A landscape with many peaks, sampled at points; each row gives a point and its height.
From any point a climber steps to the highest of the 2 points nearest to it. It stops when none of these is higher. Distance is the straight distance between rows; heights are no part of it.
z_628 h=310: 58 30 3 -6 29 -27 -8 13 -64 -16 -14 13 37 7 -46 -50 7 0 -29 6 -52 -23
 -14 2 -15 -14 26 23 36 18 35 4 -19
z_37 h=154: 0 -23 -1 66 -41 -7 40 26 21 39 -23 26 -6 -44 23 -3 11 9 -16 16 55 11 -6
 5 44 -12 -40 24 -2 -19 4 -75 50
z_570 h=172: 52 10 -22 9 33 -16 -32 11 -42 -25 4 -15 -21 44 20 0 25 -25 -23 -6 -53 6
 4 -3 15 25 31 17 -15 -17 12 -3 -52
z_593 h=179: -24 -9 -20 48 -33 -11 69 3 4 20 1 25 3 -75 41 1 12 -4 -18 25 66 -20 3 24
 23 -12 -4 11 4 4 9 -52 22
z_819 h=160: -40 -15 11 -69 -52 16 -3 6 54 -26 -20 12 11 -5 33 -32 -18 5 -14 3 -8 24
 22 -9 -21 -44 -39 5 29 14 -33 -11 14
z_977 h=279: -14 -26 24 -5 -14 32 -13 18 54 -25 -14 69 7 8 3 35 16 21 -26 -26 53 7
 -19 -37 -39 31 3 -39 -33 -23 -11 -2 9
z_690 h=131: -4 7 39 -55 24 -18 0 22 22 13 2 -47 6 1 -6 -5 -26 22 -8 -38 -52 46 -17
 -15 -12 -27 -25 -9 7 2 -12 1 30
z_923 h=263: 16 -20 0 -2 41 -8 14 25 -20 -34 5 -21 -10 20 -45 -30 -89 -65 -13 -11 -36
 -24 -37 6 -18 -16 12 11 27 -2 -20 14 -2
z_173 h=578: 12 -8 16 -19 -21 26 -1 20 -1 -10 0 -10 8 10 34 -60 -10 -49 -28 -18 -42 6
 25 13 -48 -6 -39 19 23 -15 -58 26 11
z_331 h=50: 14 10 9 -24 19 -5 -14 11 0 -6 17 0 -9 45 16 36 7 -3 -22 -22 -13 22 0 -19
 -31 -14 43 2 -23 -20 3 9 7
z_853 h=273: 3 18 -6 24 11 -21 -48 -32 -13 -14 4 -14 -32 22 27 -40 75 3 -7 -5 4 11 -3
 17 -49 40 17 -2 -12 -33 37 7 -26
z_796 h=304: -16 -9 11 -49 3 -11 -16 -7 24 -5 -8 18 -27 -25 1 56 16 8 37 -23 18 -6 -7
 -5 18 -12 6 0 -11 7 5 44 -12
z_182 h=190: -3 -9 26 -30 4 42 -17 -56 13 -14 -28 43 4 -9 -4 20 24 12 8 13 42 -11 0
 -51 -61 14 1 -24 1 -5 14 37 -29
z_565 h=296: -22 24 14 39 -25 2 -2 13 26 -6 -12 35 -19 -37 55 42 26 -1 -23 -10 55 -23
 -29 10 19 29 17 5 9 -7 -3 -14 12
z_857 h=204: -5 1 17 -6 38 51 -1 -71 15 15 -17 42 13 21 6 23 33 -7 11 21 16 -3 8 -48
 -28 -24 23 -8 -3 -28 20 9 12
z_439 h=300: -3 -20 52 29 -9 7 -32 50 29 -21 -30 31 40 -16 6 44 -1 20 -46 -37 59 4
 -25 -15 -3 53 -27 -29 -28 -9 5 10 -5
z_383 h=227: 1 -23 18 54 43 -24 -3 -11 15 15 -5 8 6 -1 40 -12 79 -20 40 41 -24 42 -21
 -3 9 9 8 15 22 19 23 -15 -7
z_6 h=327: 34 -6 4 -35 30 15 6 -15 3 13 -12 -6 32 30 -18 -7 -32 19 9 -59 -28 -6 42
 13 -4 -33 15 -3 -12 -14 -5 23 -32
z_128 h=180: -16 20 6 40 52 -4 -11 -25 19 -1 -10 -27 -8 31 51 -4 42 -14 19 20 33 -2
 -51 6 -7 41 21 26 4 -20 68 -8 -2
z_80 h=436: 11 51 35 -3 -18 11 -21 2 26 -15 -11 -43 -12 39 1 14 -67 -14 -12 -34 -8 6
 7 33 -30 17 4 42 -10 41 -7 10 15
z_731 h=401: -33 16 37 -12 17 3 -19 4 -12 -11 -43 -47 13 -37 -11 -21 -29 6 11 -20 17
 -2 -5 26 40 49 -5 32 11 -19 -10 -26 -1
z_889 h=196: 32 11 -18 5 9 -14 -15 12 -22 -11 -6 -50 -4 11 -6 -25 -21 -21 5 -26 -24 8
 6 58 30 22 32 39 -13 -18 9 -13 -44
z_196 h=64: 23 -13 8 -50 32 -42 -7 56 1 -41 28 9 -22 26 3 1 -6 -6 -42 -11 -30 -5 -10
 -6 -21 -4 32 -8 -1 9 -21 7 -11
z_737 h=369: 12 5 -23 -11 -4 -29 0 17 -31 -1 15 2 -32 4 -56 -60 2 -9 -2 4 -46 -8 25
 47 -24 -3 23 3 37 28 -7 -12 -18
z_560 h=127: 0 17 24 -5 -20 -19 4 47 42 -3 14 -14 -30 -26 9 40 -31 -19 -4 -39 16 -14
 -3 17 -22 -22 2 -13 -37 -8 -37 9 35
z_33 h=200: 9 30 -2 -29 -4 29 4 3 -37 17 1 48 -1 4 -17 -21 31 13 -28 30 -7 16 4 -33
 -6 13 -19 -1 -11 -8 -18 -19 39
z_62 h=153: -35 -12 -5 -17 -27 13 -42 23 35 10 -1 26 -19 20 34 46 15 -15 -39 -18 29
 44 -23 3 3 4 -20 -5 -14 -12 0 -15 14
z_22 h=575: -4 -10 6 29 -16 15 -54 19 -5 -22 -1 -14 42 21 6 -27 25 7 -23 9 10 -2 8
 -15 -26 -1 -22 -16 -5 -1 -18 32 -4
z_646 h=544: 10 5 31 -40 -10 4 -20 50 0 -10 -9 9 42 -6 32 -47 10 -35 -16 -2 -38 -2 16
 19 -2 15 -24 24 2 27 -39 29 -3
z_581 h=272: 26 53 8 -9 32 -22 -29 25 -38 -4 -18 19 28 29 -61 -53 36 12 13 1 -25 23
 -29 27 1 -3 3 31 21 32 30 -6 -3
z_466 h=191: -32 -28 6 23 -29 -4 -1 10 37 17 -14 15 23 -23 19 3 -18 0 -35 -12 31 3 12
 -2 31 -41 -66 -26 3 -8 -6 -10 4
z_31 h=243: 39 44 8 10 39 2 -32 -19 -55 -13 -20 -2 36 12 -17 -41 58 26 13 17 -41 50
 -26 -1 -22 37 -7 25 2 2 42 -9 -20
z_26 h=402: 21 39 3 4 -21 -5 -21 -17 -15 -19 -5 -44 4 19 44 14 -16 -8 -23 -42 -5 16
 22 37 -52 13 39 49 -4 8 21 25 -16
z_696 h=288: 12 24 -4 9 17 -14 -12 -5 5 7 22 -5 -50 45 -40 34 10 -2 45 12 -3 -17 -6
 -10 7 -6 28 -12 -3 18 0 9 -15
z_328 h=177: 6 11 1 -29 -8 30 -29 -20 -24 -28 -7 35 6 18 -33 -9 33 -10 -11 -9 26 16
 -7 -32 -94 12 29 -32 -21 -14 18 23 -1
z_177 h=499: -5 -8 -25 -22 -43 -7 31 -16 -13 14 14 -19 -46 -28 -33 -28 -32 19 -3 14
 -2 2 35 7 9 -10 -33 -19 -4 -17 -16 -17 30
z_259 h=167: -12 35 37 -48 -39 7 -1 40 -19 -14 -23 35 -12 -27 -9 -52 -28 -34 -39 26
 -11 -9 -32 -4 -1 -4 -64 18 20 0 -40 -10 14
z_531 h=294: 28 -38 -32 -54 6 -15 12 -21 -37 -15 0 42 -1 9 -57 -27 -48 -3 -12 40 -50
 -50 9 -9 26 -35 -33 -22 17 7 -2 22 -7
z_960 h=319: -2 60 -11 28 16 26 -19 -5 0 14 10 -15 -22 46 -44 19 -4 2 51 26 25 -23
 -30 22 18 40 32 2 -11 40 16 10 -2
z_28 h=120: 13 18 4 -33 11 -23 -1 3 -6 -17 22 -22 -25 59 -7 -35 10 2 -11 -26 -50 45
 22 35 8 -27 -10 24 21 -6 -26 -12 -31
z_294 h=492: -33 -36 -22 25 -16 31 -25 -15 16 31 14 -5 2 22 3 4 33 -12 33 -3 26 32 6
 0 28 -10 -19 0 7 -5 7 5 1
z_747 h=387: 9 51 11 -16 -17 42 -13 -13 19 13 -12 29 4 28 3 -12 18 11 -3 -37 -1 2 28
 9 -1 -18 28 33 27 -15 -44 2 17
z_834 h=325: 28 55 12 -7 16 24 7 -44 -7 17 -14 -13 16 42 -12 -9 39 30 34 -33 26 4 13
 28 -5 -1 48 30 13 -24 35 1 -30
z_27 h=467: -37 -8 28 -13 -14 -19 -5 -10 39 -2 -7 -65 6 -34 -4 31 -33 42 32 -21 -1
 14 -4 0 15 -24 -34 -18 37 19 15 14 7
z_463 h=382: -23 19 6 -64 20 -27 8 -17 9 16 -17 13 -47 -16 -45 8 -54 30 27 -14 -14
 -15 -17 26 45 -13 -24 7 -6 4 2 -4 23
z_113 h=146: -12 38 -17 19 -31 10 -6 -16 28 -23 32 -57 -24 35 16 12 3 5 -3 28 28 6 -4
 12 -6 5 12 15 35 11 -7 -6 9
z_194 h=406: 26 21 -26 -20 30 22 35 0 -37 5 41 -33 -8 10 -14 19 -54 -1 -7 -17 -47 7 3
 22 9 -12 18 -12 7 16 -29 2 35
z_594 h=265: 5 5 4 45 -21 -9 -14 13 -12 -7 6 27 -17 -5 -13 -15 15 -23 -1 70 -1 2 19
 -26 13 11 -26 12 -35 32 -10 -7 -17
z_316 h=331: 2 23 -18 13 -24 6 -40 -11 -49 20 9 -50 19 -6 -5 -12 29 -29 12 -3 7 11 20
 6 -20 24 41 14 -31 -15 46 6 2
z_106 h=380: 35 -19 -21 49 0 23 -33 7 8 7 3 -56 26 29 -8 31 -9 -6 66 1 -11 -26 -14
 -33 18 7 32 -36 -2 10 25 14 -42
z_821 h=148: -8 29 28 -31 -33 -28 -19 70 36 -1 13 26 -29 -14 -9 19 -33 -16 -12 -13 10
 5 -11 2 5 -15 -29 -25 -52 6 -3 8 3
z_241 h=313: -11 -33 -38 89 -3 -16 25 26 10 51 25 1 29 -13 30 14 28 -39 11 27 30 -24
 -9 8 18 19 18 -13 -24 19 22 -13 8
z_878 h=213: -53 -37 -9 51 -33 19 -7 -24 47 12 -27 67 15 -21 29 26 8 -12 -30 11 48
 -12 -5 -9 10 -14 -26 -2 12 18 -10 -17 -22
z_94 h=399: 9 -6 -21 -7 -10 -14 9 -28 -37 -15 -4 -16 -9 -24 -26 29 -50 23 -11 26 -17
 -30 21 -45 -9 0 13 -29 -2 6 11 10 -28
z_370 h=433: -21 33 22 -57 7 -21 22 -19 14 29 -3 -56 -20 -39 -10 31 -38 49 25 -30 -10
 -20 0 13 16 -2 -13 -11 21 5 9 17 11
z_16 h=448: -10 -53 -33 1 22 6 -10 -26 17 14 4 -1 16 9 -5 10 19 21 78 17 -13 20 -9
 -23 63 -23 -11 -8 -25 -9 21 15 10
z_662 h=455: -31 -34 -5 -59 -27 -8 0 -10 17 -40 -18 8 -20 -32 -41 -9 -58 23 33 -21
 -17 14 -6 23 -37 -6 -50 -29 -11 37 -40 26 5
z_762 h=510: -21 -21 35 -41 -26 -7 -29 5 56 -38 -9 -27 -4 -6 -35 24 -34 42 35 -44 14
 23 0 17 -23 -17 -15 -10 7 36 -12 7 17
z_277 h=367: 51 -10 -12 -35 -2 -21 14 22 -18 -37 5 12 7 -20 -22 34 -28 2 -15 14 -38
 -41 -15 -53 -2 -39 16 -26 2 4 -4 26 -38
z_937 h=76: -17 -18 13 -26 -3 -23 47 14 18 15 9 17 -1 -55 39 -25 -11 -9 10 9 -43 -5
 23 -4 -4 -56 -30 -7 -15 -11 -35 16 52
z_996 h=81: -8 3 4 -30 2 -20 -19 38 5 -70 3 46 -20 25 -19 -19 11 9 -30 33 22 0 -32
 -25 -28 -2 11 -4 -3 11 -27 3 -19
z_595 h=175: 9 -31 -4 -20 32 -28 3 -4 4 14 -13 -35 0 -6 20 -21 -21 -34 19 -27 -53 28
 32 25 38 -3 20 40 -18 -7 5 -30 -36
z_105 h=195: 12 -15 -11 -5 -11 -26 -32 46 2 -52 -8 9 5 -20 -39 -22 -34 -49 8 22 -31
 -19 -19 1 -9 3 11 9 -14 40 -40 34 -16
z_700 h=571: -13 1 10 1 -44 15 25 -1 1 2 12 -40 -41 -20 4 -25 -41 -11 -8 -11 19 -23
 20 10 -6 -3 -51 -25 27 -29 -46 13 -6
z_171 h=437: -7 -18 -31 18 -28 -37 38 -37 -2 -10 14 -25 -24 -29 -1 20 -33 12 15 49 -9
 -22 22 -16 25 -14 -28 -26 -21 -9 -2 1 -15
z_804 h=264: 35 -4 42 -33 -24 -3 -44 -11 -5 -26 -8 -9 1 -13 -25 28 24 43 -8 -36 18
 -15 -5 -11 -42 36 10 6 25 12 28 37 -24
z_901 h=282: -19 -9 35 -15 -11 -13 -47 -3 24 -28 -16 11 17 -37 15 37 59 3 11 -29 32
 -3 -17 -5 -10 16 4 18 32 1 20 46 -34
z_121 h=100: -15 29 5 16 16 -14 -42 -3 -6 -43 -9 25 -30 43 -23 -22 31 12 -7 21 9 -11
 -23 -17 -11 15 11 32 1 -17 -6 -17 6
z_382 h=423: 4 25 -9 8 -22 27 -8 6 -2 15 8 0 -12 0 20 -20 17 -20 -5 -14 5 -20 32 37
 26 18 31 50 7 -24 -14 -21 41
z_605 h=353: -15 -32 -20 55 0 6 -7 -13 36 23 10 -27 11 -5 11 62 6 8 43 11 27 -38 -7
 -23 28 -4 -9 -35 1 6 33 46 -39
z_933 h=278: 32 30 13 1 9 -6 -41 10 -56 -16 -3 -19 28 4 -13 -7 35 13 -24 14 -13 -26
 -20 -14 12 -5 18 43 32 -21 24 16 5
z_927 h=532: 4 4 1 51 8 -20 5 31 -41 -43 5 -53 32 -36 20 22 -20 -19 -7 48 0 -17 -18
 -23 12 -4 12 2 -10 -8 2 -8 -12
z_790 h=266: 9 49 -19 -5 24 18 14 2 -38 -30 3 4 -14 39 -25 -8 -4 9 -1 -15 -1 13 -28
 72 29 36 16 56 39 33 -1 -8 12
z_714 h=298: 16 37 5 30 8 3 -21 -37 0 16 -15 7 -6 55 7 -38 70 2 23 -10 13 35 21 20
 -22 13 24 36 -3 -23 25 -17 -15
z_308 h=194: -34 1 -5 14 37 28 34 -55 1 25 -8 -1 2 14 62 16 22 -20 -7 30 48 26 -33 -7
 -3 55 25 0 22 -8 51 -43 17
z_70 h=138: 3 -2 10 -24 6 -3 25 -21 18 9 21 -26 -40 16 19 -23 -9 -6 2 -10 -32 23 19
 30 15 -33 -33 22 35 -1 -57 -13 17
z_374 h=171: -17 6 12 -36 -59 39 -10 14 35 6 -33 41 19 26 28 -43 3 2 -35 37 -7 12 15
 -21 0 -12 -48 12 38 -11 -42 -23 20
z_816 h=299: 30 -27 -11 -21 20 -4 7 -28 4 13 -4 -41 11 -4 3 -7 -60 5 20 -33 -48 -40
 27 15 4 -12 -3 -35 -22 -27 -2 35 -22
z_776 h=169: -23 -19 16 -5 -22 -22 -14 38 42 11 16 22 4 7 16 19 29 5 -28 -2 17 21 -14
 -12 -2 -42 -31 -35 -18 7 -2 7 -15
z_898 h=330: -14 16 30 30 -3 -6 -30 41 12 -26 -20 -23 8 -25 -6 46 -16 23 5 -30 56 -2
 -29 7 4 59 1 -2 -32 2 0 -6 22
z_327 h=232: -56 -34 -1 31 -23 12 -7 -40 44 -16 -35 29 -1 -26 7 35 -17 22 19 12 54
 -17 14 -24 -6 -2 -8 -19 -23 13 -11 7 -30
z_478 h=184: 9 51 10 -29 -60 25 -25 20 -14 -9 -25 35 1 9 -2 -47 7 -8 -57 29 -17 14 -1
 -7 -2 20 -14 31 11 6 -23 -25 33
z_107 h=446: 29 21 11 13 24 20 32 25 -9 16 18 -34 26 8 -15 17 -38 10 0 -25 -50 -11 19
 -5 -37 -4 16 -33 -26 15 -34 24 26
z_586 h=268: -41 25 18 18 2 -12 19 8 24 14 -5 49 -29 -52 28 45 -1 22 8 1 62 -1 -33
 -10 37 -9 -9 -15 -21 -5 15 -26 2
z_567 h=326: -3 -42 -11 33 24 -10 19 -29 27 28 16 -35 18 0 31 14 25 19 16 -18 10 -30
 7 -11 20 -13 29 -14 23 -15 28 -3 -32
z_863 h=40: 23 19 -17 -10 27 20 22 -27 -4 24 26 -23 2 36 25 33 35 21 -10 -20 -11 26
 9 -23 -36 -23 59 -15 17 -37 18 7 -4
z_47 h=164: -20 22 -35 52 -12 -7 2 4 27 -4 34 -48 0 38 50 -2 27 -10 19 28 40 1 -48 8
 11 22 23 22 28 -9 45 -21 7
z_156 h=342: 16 -63 -52 63 -28 -37 67 -10 17 73 34 -20 7 -17 34 3 0 -2 11 28 42 -23
 20 15 27 -1 -13 -4 -15 15 45 -43 8
z_118 h=293: 14 -12 -32 -38 11 -1 4 -28 -23 13 36 11 -61 28 -22 20 4 5 14 9 -9 -7 0
 17 48 18 9 -9 7 -7 -5 -1 -5
z_929 h=536: -16 -6 -8 35 -29 41 -46 -8 -4 8 -16 -13 36 18 -26 -45 16 -9 -1 -3 -3 23
 24 13 16 27 -26 7 -6 18 -19 13 2
z_585 h=355: 6 -11 -18 61 1 12 -43 -5 -21 -3 4 -57 34 12 -4 5 34 -11 36 -12 26 11 -21
 -10 -28 23 30 -26 -5 -12 30 14 -10
z_765 h=228: 38 19 7 2 45 27 11 -44 -37 22 -19 22 44 26 -12 -21 31 19 15 29 -36 42 16
 -39 -11 1 13 36 -12 -1 25 -16 -14
z_335 h=627: -5 -24 21 21 -16 25 1 8 -10 -20 23 -31 4 -11 14 -7 -2 -17 -27 -12 1 -13
 30 6 -9 -4 -26 -6 44 -6 -49 42 5
z_387 h=504: -23 -48 -29 15 -7 -8 18 -24 5 34 13 23 11 -6 40 -21 37 -17 -27 9 -26 13
 53 -1 -7 -13 7 5 -24 7 8 -24 3
z_81 h=541: 9 -34 -6 -14 35 12 -35 -43 -26 -44 -17 3 0 17 -7 0 0 0 -2 24 3 -8 2 -46
 12 21 27 8 -12 -25 9 6 -57
z_535 h=62: -24 9 19 -9 -14 -41 33 30 12 3 19 -9 -14 -80 20 20 -28 -27 12 15 -2 -2
 -10 8 5 -48 -19 -1 -22 -11 -17 2 20
z_232 h=256: -45 -33 -19 18 -34 17 8 -18 55 -15 -4 74 -11 -14 21 39 6 41 2 -23 59 4 7
 -22 -29 -11 -13 -76 -31 0 -15 14 -5
z_587 h=370: -8 40 11 23 -18 29 18 -3 32 49 24 -56 -13 19 0 9 -45 7 45 18 1 -13 11 13
 27 -5 -6 6 -12 23 5 -8 45
z_682 h=1: 11 57 -31 -4 12 36 44 -18 -12 10 6 -41 9 54 -8 -15 -28 26 -17 -36 9 17
 48 33 -15 7 45 19 2 -24 -4 -27 6
z_4 h=338: 47 -8 -13 -43 16 -16 -7 6 -57 -12 7 14 19 -1 -25 -15 10 -7 -23 17 -58 -7
 3 -29 -2 -8 19 -11 38 18 3 4 -43
z_231 h=28: 29 57 -41 23 33 8 23 -11 -22 -7 31 -29 6 43 32 -7 37 14 19 -14 -9 21 -11
 9 -44 6 72 2 -12 -20 19 -10 5
z_470 h=512: -1 5 39 -48 -17 23 -25 32 22 -9 -21 35 15 3 17 3 -13 8 -42 -33 -8 9 18 6
 -29 20 -10 -10 -7 20 -40 25 12
z_415 h=334: -28 0 -21 -24 21 1 1 -9 15 12 9 30 -40 22 -36 29 -39 26 20 -14 -14 1 -15
 31 39 17 -16 -30 -28 23 -25 1 15
z_941 h=545: -32 -75 -42 43 23 -42 30 -14 -6 18 21 5 51 -18 35 17 22 -6 -35 -5 15 11
 -13 -19 3 -32 -20 -36 6 12 8 -24 -21
z_882 h=411: 29 -45 -27 38 5 4 -42 9 -4 1 -2 -17 19 3 -28 0 18 -9 56 21 -37 2 -3 -33
 44 -18 -11 -18 -22 -3 7 -7 -27
z_72 h=159: 16 -5 -13 -38 0 3 -33 26 -42 -35 -4 47 13 11 -62 -27 1 -17 -5 -11 3 9
 -13 -7 -65 -2 53 -10 -4 29 28 27 -4
z_987 h=528: -8 -25 4 15 28 -21 6 32 10 12 3 -4 61 -29 24 28 -24 2 -1 14 -40 22 -6
 -50 -12 -31 -14 -35 -36 25 3 11 -2
z_860 h=561: -26 -43 -25 41 33 -15 -4 10 -16 16 10 -17 58 -13 38 34 28 -6 -13 9 -33
 34 -27 -25 -4 8 -7 -28 10 27 18 -14 -12
z_584 h=315: -10 -7 -6 -26 0 22 21 5 -22 -32 10 -16 -28 11 -56 -23 -85 -36 2 -49 -11
 -22 -18 34 -31 -25 -11 -9 43 11 -4 19 23
z_229 h=464: 6 -17 -30 34 -26 1 7 -8 3 23 26 6 -26 16 35 -21 57 -21 -15 10 11 20 39 4
 1 -5 35 36 1 -22 11 -37 40
z_671 h=108: -23 18 33 -21 1 12 28 32 33 12 -9 -9 -18 -27 12 -11 -49 -25 2 -61 -16 1
 -17 4 -36 -2 -20 -13 -21 -23 -48 -1 53
z_805 h=147: -2 27 66 -71 7 -14 26 57 13 -14 -9 -11 5 -7 -2 -32 -42 -6 -27 -11 -17 10
 -38 -17 -23 -15 -62 -12 13 1 -22 -7 8
z_244 h=366: 5 18 -5 -41 -5 26 18 5 -27 -19 22 -11 -27 3 -21 12 -39 -7 -35 -42 -14 7
 -8 31 -29 5 2 -11 33 4 -34 12 40
z_130 h=400: 3 34 20 29 -8 17 -2 2 -1 24 3 -71 9 29 -11 -17 -65 -35 15 -9 -15 5 2 29
 -5 -6 -19 23 -15 10 1 -4 17
z_572 h=491: -23 -9 4 -45 42 3 -8 -31 -37 -19 -33 24 -13 4 -48 -17 -24 20 8 -2 10 -8
 5 0 37 27 16 27 -9 -7 3 -10 -29
z_775 h=589: -8 -67 -14 40 9 -44 7 -4 19 -4 8 5 37 -6 24 -12 52 -9 -18 19 9 2 -11 -53
 -31 -51 -4 -43 6 -8 19 -11 -57
z_392 h=360: 0 -21 -19 31 3 28 28 2 -29 11 15 -3 21 -46 -9 -4 47 50 11 21 27 -24 27
 -15 25 1 5 -17 32 -34 -5 7 31
z_799 h=201: -12 -25 -56 49 -46 18 58 -30 7 49 4 50 3 -43 48 28 31 -33 -19 23 67 -8
 -22 3 16 10 -7 16 6 10 11 -33 44
z_709 h=412: 19 -11 8 22 1 -6 43 14 -27 3 9 31 0 -48 -46 -5 19 50 -2 37 17 -14 3 -14
 39 -11 -46 -16 -8 -15 -20 8 3
z_954 h=488: 10 9 12 -22 27 -24 27 34 1 17 -1 -5 29 -35 -25 24 -37 23 8 2 -46 -6 15
 -27 -38 -42 -4 -48 -45 14 -10 13 20
z_492 h=336: -29 2 5 -64 -24 -15 -6 -22 45 -14 -32 24 -44 -50 -8 32 -32 18 22 -13 19
 -28 4 20 43 -10 -23 8 2 -21 -23 6 10
z_958 h=333: 30 -35 -11 -53 8 -10 5 11 -10 -14 -6 40 11 -6 -50 26 -61 3 -5 8 -36 -55
 0 -15 -2 -34 -14 -46 -9 19 3 62 -9
z_264 h=224: 38 -21 13 -9 23 -20 -27 68 -24 -47 -9 6 13 2 -49 -2 -52 -47 -15 -17 -60
 -17 -38 15 -16 -16 -1 -14 26 43 -10 25 -12
z_455 h=215: 0 10 22 -23 23 36 3 -35 -1 17 -22 67 18 31 16 -22 52 11 -13 20 -14 9 17
 -41 -12 5 11 22 -16 -14 20 -17 12
z_661 h=233: -31 -31 -36 23 4 -12 55 -45 20 23 -5 72 -18 -47 42 48 11 11 -2 4 61 8
 -26 6 48 -11 -27 -14 -39 -21 44 -48 17
z_67 h=124: -25 53 -7 20 -11 2 -14 -4 -15 -58 -7 -26 -32 9 7 -29 -9 6 -22 21 30 -14
 -20 25 -11 27 17 34 17 -18 -28 -38 26
z_674 h=344: -19 47 3 30 -12 36 0 -1 21 45 8 2 -9 23 14 30 18 14 42 24 23 -7 -8 16 34
 46 2 -4 -11 32 16 1 18
z_967 h=170: -23 -18 20 32 -22 13 21 8 9 36 -20 11 -3 -23 20 -17 14 22 -26 -1 16 8 9
 10 63 15 -50 -6 15 -25 -23 -39 35
z_551 h=16: 33 62 -31 35 11 16 55 -9 -26 25 31 -46 9 49 4 -30 28 25 14 8 4 6 12 33 0
 40 41 18 10 -8 12 -27 13
z_41 h=476: 13 -20 -5 24 12 -21 25 44 -42 -19 32 6 12 -57 3 15 5 1 -17 27 9 11 -3
 -29 32 -12 -14 -26 -37 -20 5 -2 -31
z_9 h=582: 23 -20 -10 39 20 -2 -35 -6 -34 -58 -16 -21 3 -14 21 22 -4 -13 17 37 -15
 -21 -23 -40 4 21 42 8 -14 7 5 9 -57
z_669 h=156: 31 2 23 -16 31 -7 39 -18 -11 13 -18 -46 -25 13 3 -41 -39 -26 21 -14 -43
 26 26 43 27 -3 -25 68 22 -7 -18 -22 7
z_199 h=356: 34 28 17 -16 19 12 9 -25 -7 21 -11 0 33 15 -26 -32 16 38 -4 -28 -18 -26
 43 -7 -5 -30 29 18 34 -5 -8 12 -31
z_645 h=441: -40 -13 26 1 29 -11 -13 1 10 -5 -38 6 2 -20 0 -18 6 22 21 11 41 -10 5
 -19 43 24 5 30 -28 -11 10 -33 -14
z_165 h=91: -13 15 26 -48 -10 16 44 8 15 30 -18 49 -12 -37 0 -38 -38 -9 5 -9 -35 -33
 -2 -2 -29 -30 -33 -10 -2 -29 -48 6 47
z_36 h=314: 10 -2 -28 0 9 15 5 21 -40 -11 12 42 -14 27 -54 -35 8 -21 -18 -14 -13 11
 4 68 16 12 11 17 53 23 3 11 -13
z_278 h=365: -39 9 31 4 -3 -22 -22 38 0 -24 -13 -61 2 -40 22 18 -30 -7 -23 -23 39 -3
 -9 16 -6 24 1 5 -13 -36 17 -9 8
z_263 h=303: -20 -25 -2 6 20 -1 24 -30 17 40 5 -26 15 -11 34 3 -23 27 15 -25 -12 -20
 33 11 33 -18 2 -17 3 -34 11 2 18
z_944 h=386: 1 -52 -31 52 -5 -43 46 -21 15 30 16 22 -19 -11 12 -8 -8 26 -3 47 14 -7
 48 -19 31 -22 -31 -16 -43 -10 27 -31 -3
z_911 h=205: 7 -4 -14 27 19 2 38 -50 10 51 13 11 15 2 67 15 62 -44 9 34 32 3 -30 5 -3
 35 17 9 58 -3 47 -9 20
z_623 h=289: 4 -9 -10 70 -16 -12 -15 22 -3 4 30 2 -1 -15 13 9 35 -34 7 33 8 -23 23 15
 5 27 8 -8 -32 12 -11 21 -6
z_961 h=223: 36 6 -19 -39 7 7 -21 5 -34 -20 9 -33 1 24 -20 36 -12 -4 3 -57 -6 2 -9 38
 12 15 41 15 19 7 19 33 -36
z_146 h=479: 7 27 24 -39 -25 17 -13 -6 17 37 -8 15 -19 40 11 -19 -46 -12 -41 -33 -35
 -5 40 28 -16 23 -16 4 -24 -1 -39 -2 -2
z_359 h=244: 43 10 21 -38 14 26 -11 -11 -17 0 10 -13 19 31 -35 64 -1 34 -5 -59 16 13
 -6 16 -23 39 28 -7 15 11 23 37 0
z_457 h=321: -20 40 32 15 -38 15 -41 -1 17 6 -25 36 -27 -5 6 42 15 -9 0 20 28 -21 -6
 2 15 36 -10 7 -20 15 -7 26 -11
z_736 h=216: -7 -11 1 23 20 -21 38 -23 1 38 12 20 7 -16 40 27 68 -14 29 48 8 19 -30
 -28 18 -6 3 5 3 11 31 -20 13
z_453 h=134: -15 5 -13 -65 -11 1 2 24 -27 2 -3 39 -4 -33 -73 -22 -48 -1 -6 -8 -1 -7
 -5 3 -32 -14 19 -24 -2 31 4 9 24
z_617 h=543: -1 -83 -38 20 7 -30 13 -57 6 13 5 18 4 8 32 -19 42 -20 7 36 -6 19 19 -42
 -16 -28 5 2 4 -12 41 -32 -24
z_63 h=245: 21 -29 6 34 5 -18 -15 -2 10 2 -12 35 -24 23 -4 -24 54 -14 25 68 2 25 10
 -28 22 -1 -22 43 -2 18 3 -29 5
z_549 h=431: 11 -18 -28 -7 -37 -26 12 14 -34 -15 39 -17 -35 -10 -57 -39 11 -6 9 30
 -10 -1 15 -1 -9 -25 0 -20 2 2 -25 -16 -2

For each start below, name the point where the climber stops.
z_264 | z_860
z_327 | z_9
z_263 | z_335
z_585 | z_335
z_661 | z_80
z_105 | z_860
